Each row is a point on a landscape with many valleys, with its height.
A ball rolls from a point to the lowest of its 6 nearest points, and stops where none of them is lower. Distance is the straight distance between rows; heights are no part of it.
j196 height 312: [  4  -6 -16  -8  -1  40  -7   0  27 -34 -12]
j514 height 285: [-23   0 -13 -13  -6  10   5 -16 -25  13  41]
j579 height 346: [-18  -6   8  -2 -14   4   1 -21 -12  28  25]
j847 height 542: [-33 -12  29  -9 -17 -33  -2 -33 -29  44  10]
j209 height 578: [ 17 -11   6   6   2 -11  -4   0  19 -30 -49]
j276 height 342: [ 15  10   4   5   8 -18   5  16  10 -19 -16]
j187 height 281: [ -6  -3 -23  -5  -1  35  -6  -5  -6   0  36]
j749 height 475: [ 14  14  13   9  26 -44  13  23 -19   3 -15]
j423 height 762: [ 20  -3  21  18   8 -13   1   6   7   8 -36]
j271 height 284: [ -2 -10 -23  -2  -8  56 -24  -7  17  -9  16]
j54 height 316: [ 15  -4  -2   6   9 -18   5   6  15 -39 -39]
j146 height 166: [-15   6  -6  -8  -8   7   3  -7 -13  15  35]
j83 height 411: [ -1  -5   5   3 -16  18  -9  -7   3  14  11]
j779 height 854: [ 17 -28   7   9  -4   3   1 -15  36 -41 -66]
j419 height 295: [  8  16  -8  -3  11  -9  11  22   2 -20   1]
j657 height 409: [-42   5   2 -24  -2 -31  20 -22 -37  26  40]
j604 height 427: [  3   0 -14  -4  -9  37 -14  -9  14  -4  12]
j27 height 387: [  7 -14   2   3 -21  50 -24 -21  21  15   1]
j629 height 325: [  1  23  -3  -2  15 -38  23  32 -20   2  16]
j760 height 401: [-10   7   4  -4   2 -28  14   6 -25  18  28]
j716 height 94: [-15 -11  30   1  -7 -42   4 -10 -28  44   1]
j803 height 156: [  3  16   4   5   8 -23  13  20  -8   0   5]
j37 height 541: [ 16   5  19  14  11 -24   1  11  -5   8 -17]
j852 height 431: [ -4 -11  -9  -1 -12  41 -17 -17   4  14  19]
j521 height 471: [  2   7  11   2  18 -42  10  25 -24  19   3]
j858 height 706: [-16  -2  18  -2   1 -39  12   0 -27  34  16]
j333 height 183: [  3 -10  22   6 -21  19 -10 -14  12  20  -4]
j914 height 731: [ 12  -4   4   6 -11  25 -12  -3  28  -8 -16]
j788 height 114: [  6   5 -22  -2  -4  32  -4   3  19 -28   3]
j273 height 201: [ -1   6 -35  -9   2  35  -7   1   5 -20  25]
j530 height 356: [  6   9  -6   0  -5  20   0   5  14 -14   1]
j641 height 282: [ -8  17 -18  -3  -2  11   7  10  -4  -7  29]
j30 height 668: [ 23  -1  16  16  14 -22  -6   8   3   1 -39]
j61 height 311: [  7  -9 -11  -2  -4   9   4   1  35 -51 -42]
j166 height 413: [ -1  -3 -40 -16   5  36   1   0  30 -55  -9]
j247 height 276: [ 11  11  -7  -1   6   1   5   9  21 -38 -20]
j935 height 459: [-15  -9  29  -2 -17 -19  -3 -24 -18  38   6]
j359 height 170: [ 14   0  19  17  33 -48  -2  15 -21  30 -26]
j729 height 202: [ -2 -13 -42  -6   1  65 -24  -5   0 -16  25]
j773 height 804: [ 12  -9  -2   3 -13  35 -13  -7  37 -23 -25]
j695 height 715: [ -5  -7  24  15  13 -51   7   8 -29  46 -11]
j635 height 68: [-30  13  -2 -13   4 -32  21   1 -38  16  43]
j806 height 764: [ 12  -4  10  11  -8  10  -6  -1  18  -6 -22]
j844 height 543: [-33  -8  16 -15 -12 -28   8 -29 -29  40  23]
j501 height 227: [  2  11 -17  -7   4  13   5  12  12 -25   7]
j99 height 64: [  2  -4 -32  -9  -1  57 -16  -4  19 -28   2]
j987 height 313: [ -2  14  -2  -4   2 -11   7  12  -8   7  20]
j102 height 469: [ 24   3  12  15  22 -39   3  14 -10  11 -29]
j703 height 509: [ 8  9 14  9  0 -4 -1  8  8  3 -8]

For each start below, name the point where the ball stops.
j423: j803
j773: j99
j30: j803
j604: j99
j61: j99
j530: j99

Call two points neighbours if one is among the 6 nearest of the other. Go from one point of each pair to the other, from neighbour to neighbour, staying as low as possible. Name the highest point that can't be avoided.
j803, j99: j419
j716, j146: j760
j359, j146: j521
j146, j99: j187
